Each row is a point on a landscape with many peaks, with its height.
From any point a climber steps to the highest of the 4 points nearest to it. It stops when none of these is higher. Distance is the straight distance between rows; heights are no part of it.
z_445 h=308: | -.04 | -.19 |  .41 | -.16 | -.06 | -.49 | -.26 |  .23 |  .23 | -.32 |  .03 | -.06 |  .48 | -.04 |  .22 |  .34 | -.02 | -.06 |  .03 | -.26 |
z_332 h=684: | -.21 | -.12 | -.21 | -.04 | -.13 |  .07 | -.15 |  .25 |  .14 |  .03 |  .00 |  .33 |  .02 |  .10 |  .17 |  .05 |  .05 |  .09 | -.11 |  .11 |
z_931 h=707: | -.01 |  .08 | -.17 |  .07 |  .03 |  .08 | -.06 | -.20 | -.11 |  .14 | -.08 |  .03 | -.04 | -.04 | -.10 | -.08 | -.09 | -.01 | -.11 | -.09 |
z_548 h=497: | -.07 |  .26 |  .39 |  .18 |  .07 | -.11 |  .11 | -.04 | -.11 | -.20 |  .10 | -.18 | -.01 |  .01 | -.14 | -.12 |  .00 | -.23 |  .03 |  .20 |
z_217 h=415: | -.05 | -.19 | -.42 |  .04 | -.09 |  .12 | -.12 |  .13 |  .34 |  .00 |  .13 | -.05 |  .22 | -.07 |  .13 |  .28 | -.02 |  .19 | -.17 | -.19 |
z_307 h=544: |  .15 |  .16 | -.01 |  .02 |  .12 |  .14 |  .01 | -.20 | -.17 |  .09 | -.10 |  .00 | -.13 | -.02 | -.04 | -.26 | -.02 | -.09 |  .02 | -.10 |
z_857 h=818: | -.01 |  .28 |  .17 |  .20 |  .12 | -.09 |  .06 | -.14 | -.11 | -.27 |  .05 |  .04 | -.25 |  .09 |  .08 | -.55 |  .11 | -.15 | -.08 |  .12 |
z_926 h=726: | -.11 |  .01 | -.14 |  .00 | -.03 |  .08 | -.13 | -.02 | -.10 |  .02 | -.16 |  .35 | -.13 |  .08 |  .13 | -.18 |  .02 | -.07 | -.12 |  .03 |
z_704 h=263: |  .05 | -.08 | -.07 | -.17 | -.12 | -.23 | -.38 | -.06 | -.05 | -.09 | -.30 |  .16 |  .13 | -.07 |  .14 |  .17 | -.05 | -.15 | -.16 | -.32 |
z_149 h=455: | -.08 | -.05 | -.10 |  .01 | -.10 |  .10 |  .03 |  .03 |  .03 |  .07 |  .05 |  .01 | -.02 | -.06 | -.11 |  .06 | -.01 |  .09 |  .02 |  .08 |
z_34 h=831: |  .13 | -.20 | -.27 | -.03 | -.06 |  .24 |  .29 | -.10 |  .03 |  .26 |  .08 | -.13 | -.18 |  .00 | -.08 |  .12 |  .05 |  .36 |  .16 |  .12 |
z_232 h=31: | -.07 | -.21 | -.28 |  .00 | -.10 |  .22 |  .15 |  .18 |  .18 |  .13 |  .09 |  .08 | -.08 |  .05 |  .05 |  .08 |  .08 |  .30 |  .08 |  .17 |
z_618 h=445: | -.19 | -.22 |  .04 |  .04 | -.09 | -.03 | -.06 |  .44 |  .41 | -.14 |  .31 |  .10 |  .28 | -.09 |  .23 |  .24 |  .04 |  .21 | -.12 |  .19 |
z_981 h=552: | -.16 |  .11 | -.14 |  .20 | -.05 |  .04 |  .11 | -.18 | -.11 |  .11 |  .05 | -.05 | -.12 | -.09 | -.21 | -.12 | -.08 |  .04 | -.16 |  .12 |
z_623 h=591: | -.22 |  .03 |  .20 | -.08 | -.07 | -.13 | -.15 |  .16 |  .00 | -.14 | -.07 |  .20 |  .06 |  .01 |  .03 |  .02 | -.02 | -.13 | -.09 |  .13 |
z_465 h=572: | -.09 | -.07 |  .28 |  .01 | -.02 |  .03 |  .10 |  .28 |  .11 | -.05 |  .21 | -.03 |  .08 |  .00 | -.05 |  .16 |  .08 |  .04 |  .12 |  .30 |
z_690 h=839: | -.07 |  .20 |  .18 |  .17 |  .01 | -.02 |  .26 | -.11 | -.13 | -.05 |  .16 | -.21 | -.12 | -.07 | -.26 | -.15 |  .04 | -.01 |  .01 |  .22 |
z_797 h=557: | -.10 | -.11 | -.05 | -.10 | -.07 | -.04 | -.28 |  .11 |  .06 | -.05 | -.16 |  .25 |  .10 |  .00 |  .11 |  .08 | -.01 | -.04 | -.12 | -.07 |
z_203 h=500: |  .08 | -.04 |  .19 | -.21 |  .02 | -.29 | -.15 |  .09 |  .11 | -.07 |  .07 | -.26 |  .34 | -.12 | -.15 |  .24 | -.13 | -.14 |  .08 | -.33 |
z_725 h=482: |  .21 |  .20 | -.15 |  .17 |  .16 |  .17 |  .15 | -.40 | -.21 |  .16 | -.04 | -.07 | -.29 |  .00 |  .01 | -.38 | -.01 | -.02 | -.05 | -.10 |
z_506 h=370: |  .40 | -.03 | -.41 |  .06 |  .21 |  .27 |  .23 | -.39 | -.15 |  .42 | -.08 |  .00 | -.30 |  .11 |  .05 | -.01 | -.04 |  .20 |  .15 | -.12 |
z_783 h=724: |  .13 |  .06 | -.29 |  .18 |  .09 |  .19 |  .22 | -.38 | -.19 |  .31 | -.03 | -.05 | -.25 |  .02 | -.05 | -.19 | -.03 |  .11 | -.03 |  .00 |
z_91 h=589: |  .04 |  .25 |  .22 |  .05 |  .11 | -.07 | -.05 | -.15 | -.16 | -.16 | -.05 | -.11 | -.05 | -.02 | -.10 | -.29 |  .00 | -.24 | -.03 | -.03 |
z_844 h=437: | -.09 | -.16 |  .15 | -.20 | -.08 | -.24 | -.28 |  .20 |  .20 | -.21 | -.06 |  .08 |  .28 | -.07 |  .13 |  .24 |  .00 | -.05 | -.04 | -.18 |
z_10 h=525: |  .28 | -.02 |  .29 | -.16 |  .11 |  .12 |  .17 |  .14 | -.03 | -.01 |  .03 | -.24 |  .01 |  .06 | -.11 |  .03 |  .12 |  .02 |  .38 |  .02 |
z_388 h=416: | -.05 | -.02 |  .05 |  .04 | -.06 |  .13 |  .31 |  .08 | -.08 |  .08 |  .08 |  .00 | -.23 |  .04 | -.05 | -.11 |  .13 |  .21 |  .13 |  .31 |
z_202 h=173: |  .10 | -.03 |  .04 | -.04 | -.02 |  .15 |  .25 | -.03 | -.04 |  .12 |  .10 | -.22 | -.12 | -.06 | -.23 |  .05 |  .04 |  .18 |  .18 |  .13 |
z_763 h=741: | -.21 |  .17 |  .23 |  .30 | -.06 | -.08 |  .39 | -.05 | -.16 | -.08 |  .31 | -.16 | -.24 |  .04 | -.10 | -.23 |  .07 |  .04 | -.09 |  .48 |
z_641 h=328: | -.09 |  .05 |  .01 |  .16 | -.06 |  .07 |  .42 | -.10 | -.20 |  .03 |  .14 | -.07 | -.32 |  .03 | -.08 | -.27 |  .13 |  .19 |  .02 |  .31 |
z_453 h=566: |  .23 | -.16 | -.44 | -.06 |  .08 |  .11 | -.28 |  .00 |  .17 |  .13 | -.14 |  .08 |  .11 |  .08 |  .27 |  .25 |  .01 |  .00 | -.04 | -.42 |
z_185 h=450: |  .05 |  .18 | -.21 |  .16 |  .09 |  .05 | -.11 | -.35 | -.19 |  .10 | -.14 |  .14 | -.14 |  .01 |  .04 | -.27 | -.06 | -.13 | -.17 | -.14 |
z_146 h=379: |  .26 |  .04 | -.06 | -.17 |  .08 | -.01 | -.18 | -.10 | -.10 |  .09 | -.17 | -.07 |  .05 | -.07 | -.04 |  .00 | -.10 | -.15 |  .06 | -.36 |
z_296 h=533: |  .29 |  .00 |  .03 | -.17 |  .11 |  .04 |  .09 | -.03 | -.01 |  .10 |  .04 | -.33 |  .04 | -.08 | -.23 |  .07 | -.08 |  .03 |  .24 | -.19 |
z_207 h=841: | -.09 | -.04 | -.27 |  .05 | -.07 |  .10 | -.12 | -.04 |  .00 |  .14 | -.11 |  .18 | -.03 |  .01 |  .03 |  .01 | -.03 |  .02 | -.10 | -.04 |
z_561 h=660: | -.15 |  .08 | -.12 |  .06 | -.11 | -.18 | -.34 | -.21 | -.15 | -.05 | -.29 |  .32 | -.04 | -.06 |  .12 | -.02 | -.06 | -.16 | -.34 | -.10 |
z_86 h=362: | -.10 |  .06 |  .33 | -.15 | -.06 | -.38 | -.31 | -.02 | -.07 | -.32 | -.26 |  .10 |  .18 | -.06 |  .09 |  .10 | -.03 | -.24 | -.13 | -.11 |
z_890 h=556: | -.06 | -.18 |  .18 | -.16 | -.04 | -.03 | -.14 |  .40 |  .24 | -.17 |  .05 |  .12 |  .21 |  .04 |  .17 |  .18 |  .07 |  .01 |  .10 |  .02 |
z_737 h=432: | -.01 |  .12 | -.21 |  .26 |  .10 |  .12 |  .23 | -.29 | -.20 |  .12 | -.01 |  .14 | -.32 |  .10 |  .16 | -.47 |  .06 |  .06 | -.10 |  .10 |
z_401 h=234: |  .06 | -.20 |  .09 | -.21 | -.03 | -.29 | -.18 |  .27 |  .32 | -.26 |  .17 | -.27 |  .48 | -.07 |  .18 |  .31 | -.08 |  .06 | -.04 | -.48 |
z_750 h=743: |  .06 |  .14 | -.16 |  .37 |  .09 |  .01 |  .38 | -.41 | -.15 |  .02 |  .15 | -.05 | -.45 |  .03 |  .12 | -.63 |  .12 |  .07 | -.11 |  .09 |
z_969 h=261: | -.03 | -.11 |  .06 |  .02 | -.10 |  .14 |  .31 |  .04 |  .02 |  .13 |  .23 | -.17 | -.11 | -.06 | -.18 |  .12 |  .03 |  .25 |  .11 |  .28 |
z_488 h=721: |  .07 | -.04 | -.16 | -.09 |  .01 |  .17 | -.12 |  .01 |  .01 |  .10 | -.16 |  .13 | -.03 |  .03 |  .04 | -.02 |  .05 |  .01 |  .06 | -.11 |
z_940 h=356: |  .10 | -.17 |  .02 | -.26 | -.03 | -.13 | -.27 |  .20 |  .14 | -.14 | -.17 |  .09 |  .23 | -.02 |  .19 |  .13 |  .05 | -.06 |  .06 | -.35 |
z_263 h=431: | -.11 |  .09 |  .34 | -.10 | -.02 | -.32 | -.22 |  .01 | -.06 | -.22 | -.14 | -.02 |  .20 | -.05 | -.04 |  .12 | -.08 | -.26 | -.05 | -.08 |
z_701 h=366: | -.22 |  .08 |  .47 | -.03 | -.05 | -.40 | -.21 |  .12 |  .03 | -.30 | -.07 |  .10 |  .22 |  .04 |  .10 |  .20 | -.06 | -.27 | -.06 |  .19 |
z_880 h=476: | -.01 | -.19 |  .04 | -.07 | -.02 |  .07 | -.01 |  .33 |  .34 | -.09 |  .21 | -.04 |  .24 | -.07 |  .08 |  .19 |  .03 |  .17 |  .06 |  .03 |
z_404 h=427: |  .28 | -.09 | -.29 | -.04 |  .10 |  .29 |  .15 | -.15 | -.04 |  .26 | -.09 |  .07 | -.21 |  .10 |  .05 | -.05 |  .07 |  .23 |  .20 | -.05 |
z_471 h=462: |  .03 |  .15 | -.18 |  .21 |  .03 |  .11 |  .23 | -.37 | -.22 |  .17 |  .05 | -.12 | -.27 | -.06 | -.14 | -.28 | -.05 |  .05 | -.08 |  .01 |
z_476 h=594: | -.36 |  .18 |  .22 |  .13 | -.07 | -.18 |  .00 |  .15 | -.08 | -.21 |  .10 |  .20 | -.08 |  .09 |  .01 | -.10 | -.07 | -.12 | -.22 |  .43 |
z_128 h=792: |  .07 |  .17 |  .31 | -.01 |  .14 |  .04 |  .09 |  .05 | -.14 | -.15 | -.04 | -.03 | -.08 |  .07 | -.07 | -.25 |  .11 | -.14 |  .16 |  .11 |
z_752 h=364: | -.09 | -.08 |  .01 | -.13 | -.15 | -.24 | -.33 |  .05 |  .13 | -.14 | -.13 |  .01 |  .25 | -.14 |  .04 |  .24 | -.08 | -.06 | -.16 | -.24 |
z_929 h=187: | -.04 |  .16 |  .27 | -.09 |  .02 | -.26 | -.30 | -.06 | -.13 | -.33 | -.29 |  .23 |  .01 |  .04 |  .14 | -.15 |  .02 | -.27 | -.14 | -.02 |
z_790 h=553: |  .13 | -.02 | -.06 | -.17 |  .04 |  .04 | -.23 |  .02 | -.04 |  .03 | -.25 |  .16 |  .06 |  .03 |  .10 | -.02 | -.01 | -.10 |  .06 | -.25 |
z_698 h=447: | -.25 | -.15 | -.35 |  .08 | -.19 | -.09 | -.30 |  .04 |  .18 | -.03 | -.06 |  .25 |  .10 | -.03 |  .16 |  .27 | -.04 |  .01 | -.37 | -.08 |
z_915 h=554: |  .01 |  .21 |  .41 |  .20 |  .11 | -.02 |  .23 |  .00 | -.11 | -.15 |  .09 | -.24 | -.11 |  .10 | -.12 | -.14 |  .11 | -.16 |  .14 |  .26 |
z_833 h=592: |  .06 | -.10 |  .26 | -.19 |  .01 | -.17 | -.13 |  .24 |  .16 | -.16 |  .02 | -.10 |  .32 | -.04 |  .00 |  .23 |  .00 | -.10 |  .16 | -.21 |
z_147 h=543: |  .06 |  .21 |  .25 |  .11 |  .07 | -.01 |  .20 | -.13 | -.14 | -.05 |  .12 | -.35 | -.06 | -.06 | -.27 | -.07 |  .00 | -.07 |  .08 |  .11 |
z_473 h=705: |  .10 | -.04 | -.24 | -.04 |  .01 |  .16 | -.06 | -.09 |  .00 |  .19 | -.09 |  .02 | -.04 | -.03 | -.06 |  .02 | -.06 |  .03 |  .01 | -.17 |
z_989 h=444: | -.01 |  .09 |  .03 | -.06 |  .01 | -.01 | -.16 | -.11 | -.13 | -.03 | -.18 |  .11 |  .01 | -.03 |  .01 | -.10 | -.05 | -.15 | -.07 | -.11 |
z_367 h=542: |  .00 | -.16 | -.06 | -.18 | -.07 |  .01 | -.21 |  .24 |  .21 | -.11 | -.05 |  .10 |  .20 | -.02 |  .13 |  .17 |  .01 |  .02 |  .00 | -.18 |
z_256 h=463: |  .00 | -.09 | -.08 | -.10 | -.04 |  .00 | -.15 |  .11 |  .15 | -.03 |  .06 | -.09 |  .20 | -.10 | -.09 |  .21 | -.06 |  .04 |  .01 | -.17 |
z_823 h=558: |  .06 |  .15 | -.08 |  .04 |  .04 | -.09 | -.29 | -.27 | -.19 |  .03 | -.26 |  .19 | -.05 | -.03 |  .10 | -.14 | -.08 | -.21 | -.25 | -.22 |
z_543 h=265: |  .16 | -.05 | -.03 | -.24 | -.03 | -.19 | -.38 | -.04 | -.07 | -.06 | -.32 |  .14 |  .13 | -.03 |  .18 |  .09 |  .01 | -.15 | -.05 | -.41 |
z_900 h=374: |  .05 |  .30 |  .43 |  .24 |  .12 | -.10 |  .24 | -.13 | -.08 | -.22 |  .15 | -.38 | -.07 |  .08 | -.13 | -.17 |  .09 | -.24 |  .11 |  .21 |
z_309 h=618: |  .00 | -.14 | -.42 |  .03 | -.02 |  .06 | -.31 | -.12 |  .03 |  .17 | -.20 |  .35 |  .00 |  .12 |  .26 |  .15 |  .03 | -.09 | -.19 | -.23 |
z_19 h=468: | -.05 |  .05 |  .34 | -.15 | -.06 | -.39 | -.23 |  .02 |  .01 | -.20 | -.06 | -.17 |  .31 | -.11 | -.11 |  .22 | -.15 | -.24 |  .00 | -.21 |
z_171 h=514: |  .14 |  .00 | -.42 |  .19 |  .12 |  .23 |  .16 | -.34 | -.15 |  .38 | -.09 |  .12 | -.23 |  .10 |  .08 | -.08 | -.02 |  .07 |  .02 | -.06 |
z_139 h=295: | -.13 |  .10 | -.04 |  .25 | -.07 |  .04 |  .40 | -.23 | -.18 |  .09 |  .17 | -.16 | -.27 | -.07 | -.20 | -.23 |  .00 |  .16 | -.07 |  .27 |
z_278 h=573: |  .02 | -.12 | -.28 |  .06 | -.04 |  .21 |  .26 | -.11 | -.03 |  .25 |  .02 |  .07 | -.23 |  .07 |  .00 | -.05 |  .06 |  .27 |  .09 |  .14 |
z_111 h=661: | -.37 |  .02 | -.03 |  .06 | -.17 | -.11 | -.13 |  .09 |  .04 | -.03 |  .08 |  .19 |  .04 | -.08 | -.09 |  .07 | -.11 |  .01 | -.25 |  .24 |
z_689 h=641: | -.20 |  .05 | -.01 | -.02 | -.09 | -.11 | -.23 | -.01 | -.06 | -.10 | -.16 |  .24 | -.01 | -.02 |  .02 | -.02 | -.09 | -.12 | -.24 |  .04 |
z_594 h=452: | -.13 | -.20 | -.15 | -.05 | -.14 | -.08 | -.25 |  .25 |  .37 | -.19 |  .10 |  .04 |  .34 | -.11 |  .26 |  .29 | -.01 |  .15 | -.25 | -.17 |
z_775 h=60: | -.05 | -.20 | -.26 |  .06 | -.10 |  .20 |  .15 |  .08 |  .24 |  .16 |  .19 | -.09 | -.01 | -.08 | -.07 |  .18 |  .01 |  .33 |  .00 |  .08 |
z_478 h=428: |  .16 |  .22 |  .15 |  .00 |  .11 | -.04 | -.02 | -.22 | -.18 | -.01 | -.04 | -.28 |  .00 | -.10 | -.24 | -.18 | -.07 | -.18 |  .04 | -.16 |
z_542 h=498: | -.14 |  .08 |  .42 |  .14 | -.01 | -.11 |  .11 |  .17 |  .00 | -.09 |  .19 | -.09 |  .11 |  .01 | -.11 |  .12 | -.02 | -.10 |  .08 |  .35 |
z_79 h=413: |  .01 | -.21 | -.26 | -.08 | -.07 | -.03 | -.24 |  .21 |  .35 | -.21 |  .04 | -.05 |  .35 | -.05 |  .36 |  .30 |  .03 |  .15 | -.25 | -.41 |
z_197 h=473: |  .05 | -.09 | -.42 |  .12 | -.01 |  .21 |  .21 | -.27 | -.04 |  .35 |  .04 | -.05 | -.19 |  .02 | -.11 |  .08 | -.07 |  .22 |  .01 |  .03 |
z_687 h=693: | -.29 |  .03 | -.09 |  .04 | -.12 | -.02 | -.08 |  .09 | -.05 | -.01 | -.04 |  .28 | -.07 |  .04 |  .03 | -.06 | -.06 | -.01 | -.21 |  .18 |
z_770 h=311: | -.23 |  .15 | -.21 |  .24 |  .00 | -.04 |  .13 | -.09 | -.19 | -.02 | -.02 |  .33 | -.36 |  .16 |  .16 | -.47 | -.02 | -.01 | -.23 |  .22 |
z_601 h=808: |  .03 | -.21 |  .33 | -.12 |  .06 | -.16 | -.08 |  .41 |  .35 | -.18 |  .23 | -.14 |  .39 | -.02 |  .15 |  .28 |  .02 |  .00 |  .20 | -.08 |
z_527 h=467: |  .19 | -.04 | -.20 |  .00 | -.01 |  .23 |  .29 | -.25 | -.12 |  .25 |  .00 | -.14 | -.24 | -.01 | -.12 | -.06 |  .02 |  .23 |  .12 |  .10 |
z_953 h=408: | -.05 |  .17 |  .47 |  .00 |  .07 | -.22 | -.02 |  .05 | -.05 | -.21 |  .01 | -.16 |  .20 |  .03 | -.10 |  .09 | -.05 | -.30 |  .10 |  .08 |
z_550 h=624: | -.03 |  .06 |  .13 | -.01 |  .05 |  .07 |  .07 |  .01 | -.10 | -.02 |  .01 |  .02 | -.04 |  .00 | -.10 | -.15 |  .03 | -.04 |  .06 |  .12 |
z_718 h=555: |  .25 | -.14 | -.38 | -.09 |  .06 |  .20 | -.04 | -.03 |  .16 |  .19 | -.01 | -.07 |  .01 |  .06 |  .02 |  .16 | -.02 |  .19 |  .14 | -.24 |
z_556 h=504: | -.15 |  .06 | -.07 |  .08 | -.05 |  .07 |  .12 |  .06 | -.10 |  .04 |  .01 |  .15 | -.18 |  .05 | -.03 | -.20 |  .03 |  .03 | -.04 |  .24 |
z_213 h=567: |  .09 | -.01 | -.22 |  .02 |  .03 |  .15 |  .07 | -.16 | -.04 |  .20 |  .01 | -.12 | -.09 | -.07 | -.15 |  .03 | -.06 |  .10 |  .02 | -.07 |
z_273 h=656: | -.12 | -.08 |  .37 | -.07 | -.02 | -.20 | -.10 |  .31 |  .18 | -.16 |  .14 | -.02 |  .34 | -.01 |  .05 |  .28 | -.01 | -.12 |  .07 |  .10 |
z_774 h=438: | -.22 | -.14 | -.05 |  .04 | -.13 |  .03 | -.05 |  .20 |  .22 |  .02 |  .19 |  .06 |  .10 | -.10 | -.05 |  .19 | -.05 |  .15 | -.07 |  .13 |
z_577 h=449: | -.04 | -.07 | -.17 |  .10 | -.09 |  .16 |  .33 | -.20 | -.03 |  .24 |  .17 | -.20 | -.16 | -.08 | -.26 |  .11 | -.04 |  .28 |  .01 |  .14 |
z_772 h=393: |  .33 |  .16 | -.05 | -.03 |  .16 |  .13 |  .11 | -.26 | -.20 |  .15 | -.04 | -.22 | -.17 | -.07 | -.16 | -.22 | -.05 | -.03 |  .12 | -.16 |
z_990 h=530: | -.18 |  .08 |  .13 |  .15 | -.06 |  .02 |  .28 |  .08 | -.09 |  .00 |  .17 | -.03 | -.20 |  .01 | -.09 | -.15 |  .06 |  .07 | -.01 |  .40 |
z_462 h=496: |  .17 |  .26 |  .17 |  .15 |  .16 |  .04 |  .19 | -.26 | -.16 | -.13 |  .08 | -.25 | -.24 | -.02 | -.09 | -.46 |  .14 | -.10 |  .03 |  .01 |
z_314 h=505: |  .13 | -.04 |  .24 | -.09 |  .04 |  .01 |  .12 |  .19 |  .08 | -.01 |  .15 | -.23 |  .12 | -.01 | -.13 |  .17 |  .04 |  .00 |  .27 |  .06 |
z_622 h=739: | -.32 |  .06 | -.24 |  .12 | -.15 | -.13 | -.21 | -.12 | -.09 | -.01 | -.14 |  .36 | -.09 |  .03 |  .07 | -.01 | -.13 | -.07 | -.39 |  .14 |
z_44 h=443: | -.06 | -.11 | -.37 |  .04 | -.01 |  .20 |  .09 |  .07 | -.02 |  .22 | -.10 |  .35 | -.17 |  .17 |  .18 | -.09 |  .06 |  .10 |  .03 |  .11 |
z_610 h=143: |  .07 | -.16 |  .00 | -.09 | -.04 |  .18 |  .23 |  .12 |  .15 |  .10 |  .16 | -.17 | -.02 | -.02 | -.13 |  .16 |  .10 |  .29 |  .21 |  .14 |
z_958 h=563: |  .00 | -.02 |  .52 | -.06 |  .03 | -.25 | -.05 |  .26 |  .14 | -.12 |  .10 | -.16 |  .37 |  .07 |  .04 |  .29 | -.03 | -.22 |  .23 |  .04 |
z_220 h=742: | -.08 | -.18 | -.45 |  .06 | -.03 |  .17 | -.12 |  .07 |  .18 |  .15 | -.01 |  .22 |  .00 |  .12 |  .16 |  .14 |  .02 |  .10 | -.11 | -.08 |
z_922 h=683: | -.05 | -.26 | -.59 |  .12 |  .00 |  .15 | -.22 |  .10 |  .29 |  .04 | -.06 |  .26 |  .09 |  .20 |  .40 |  .26 |  .12 |  .11 | -.20 | -.21 |
z_863 h=407: |  .12 |  .08 |  .26 | -.11 |  .09 | -.12 |  .01 |  .03 | -.03 | -.03 |  .06 | -.33 |  .19 | -.07 | -.25 |  .09 | -.13 | -.19 |  .15 | -.13 |
z_580 h=785: |  .29 |  .02 |  .29 | -.13 |  .11 |  .01 |  .22 |  .10 |  .00 |  .05 |  .14 | -.44 |  .04 | -.02 | -.22 |  .18 |  .02 |  .03 |  .36 |  .02 |
z_954 h=424: |  .08 | -.07 |  .19 | -.22 |  .04 | -.02 | -.14 |  .20 |  .09 | -.12 | -.08 |  .00 |  .23 |  .05 |  .05 |  .07 |  .03 | -.10 |  .22 | -.18 |
z_289 h=784: |  .40 | -.10 | -.03 | -.30 |  .10 |  .01 |  .11 |  .13 |  .20 |  .07 |  .16 | -.46 |  .15 | -.08 | -.17 |  .21 | -.10 |  .14 |  .29 | -.28 |
z_411 h=285: | -.07 |  .11 | -.41 |  .38 |  .11 |  .10 |  .27 | -.45 | -.25 |  .31 |  .00 |  .11 | -.31 |  .10 |  .09 | -.31 | -.07 |  .02 | -.15 |  .04 |
z_654 h=267: |  .00 |  .05 | -.06 |  .14 |  .00 |  .11 |  .42 | -.15 | -.21 |  .05 |  .06 |  .02 | -.40 |  .09 |  .06 | -.42 |  .15 |  .14 |  .04 |  .26 |
z_885 h=466: |  .09 |  .11 |  .36 |  .03 |  .10 | -.08 |  .13 |  .07 | -.05 | -.03 |  .10 | -.34 |  .12 |  .00 | -.22 |  .14 | -.01 | -.14 |  .20 |  .09 |
z_206 h=759: | -.19 |  .05 | -.24 |  .11 | -.07 |  .00 | -.15 | -.18 | -.09 |  .10 | -.12 |  .19 | -.05 | -.01 | -.04 |  .00 | -.11 | -.06 | -.24 | -.03 |
z_255 h=636: | -.26 |  .07 |  .14 |  .01 | -.10 | -.17 | -.14 |  .06 |  .03 | -.11 |  .01 |  .07 |  .12 | -.10 | -.09 |  .10 | -.11 | -.14 | -.19 |  .13 |
z_697 h=629: | -.27 | -.03 |  .18 |  .04 | -.10 | -.08 |  .04 |  .31 |  .06 | -.06 |  .15 |  .19 |  .05 |  .03 |  .00 |  .08 |  .00 |  .00 | -.06 |  .37 |
z_628 h=405: | -.04 |  .04 |  .23 | -.18 |  .01 | -.09 | -.21 |  .13 | -.05 | -.21 | -.25 |  .23 |  .08 |  .05 |  .13 | -.06 |  .08 | -.19 |  .02 | -.01 |
z_762 h=420: |  .36 | -.10 | -.19 | -.14 |  .10 |  .27 |  .14 | -.12 | -.01 |  .23 | -.04 | -.11 | -.17 |  .04 | -.04 |  .01 |  .02 |  .21 |  .23 | -.10 |
z_317 h=448: |  .21 |  .02 | -.05 | -.09 |  .14 |  .23 |  .09 | -.04 | -.10 |  .13 | -.12 |  .09 | -.16 |  .05 |  .06 | -.22 |  .08 |  .05 |  .18 | -.01 |
z_986 h=474: |  .08 | -.02 |  .17 | -.11 |  .04 |  .14 |  .15 |  .17 |  .00 |  .02 |  .03 | -.08 | -.02 |  .01 | -.08 | -.01 |  .10 |  .02 |  .25 |  .12 |
z_211 h=472: |  .12 | -.10 |  .07 | -.26 |  .00 | -.14 | -.21 |  .13 |  .14 | -.07 | -.03 | -.14 |  .28 | -.07 | -.01 |  .19 | -.06 | -.07 |  .09 | -.40 |
z_517 h=536: | -.02 | -.02 |  .02 | -.05 |  .02 |  .13 |  .07 |  .11 | -.06 |  .03 | -.04 |  .13 | -.10 |  .05 | -.01 | -.12 |  .07 |  .05 |  .12 |  .13 |
z_666 h=633: | -.08 | -.12 | -.06 | -.13 | -.09 |  .04 | -.19 |  .26 |  .12 | -.06 | -.08 |  .28 |  .08 |  .05 |  .18 |  .05 |  .06 |  .02 |  .01 |  .00 |
z_386 h=333: | -.02 |  .14 |  .28 | -.08 |  .04 | -.14 | -.16 | -.01 | -.11 | -.20 | -.17 |  .08 |  .06 |  .00 |  .00 | -.11 | -.03 | -.24 | -.02 | -.04 |
z_410 h=229: |  .18 |  .08 |  .02 |  .04 |  .07 |  .17 |  .28 | -.16 | -.16 |  .08 |  .02 | -.12 | -.26 |  .02 | -.11 | -.24 |  .11 |  .14 |  .12 |  .11 |

For each start below, name the point where the climber stops.
z_989 -> z_207
z_774 -> z_207
z_704 -> z_207

Call two points neighbours if one is among the 4 nearest of the other. Go from one point of each pair to the other, from neighbour to neighbour, staying as high as possible. Name the lowest point that can't be avoided.
z_34 / z_128 -> z_197
z_750 / z_833 -> z_725
z_857 / z_690 -> z_915
z_601 / z_580 -> z_314
z_601 / z_207 -> z_890
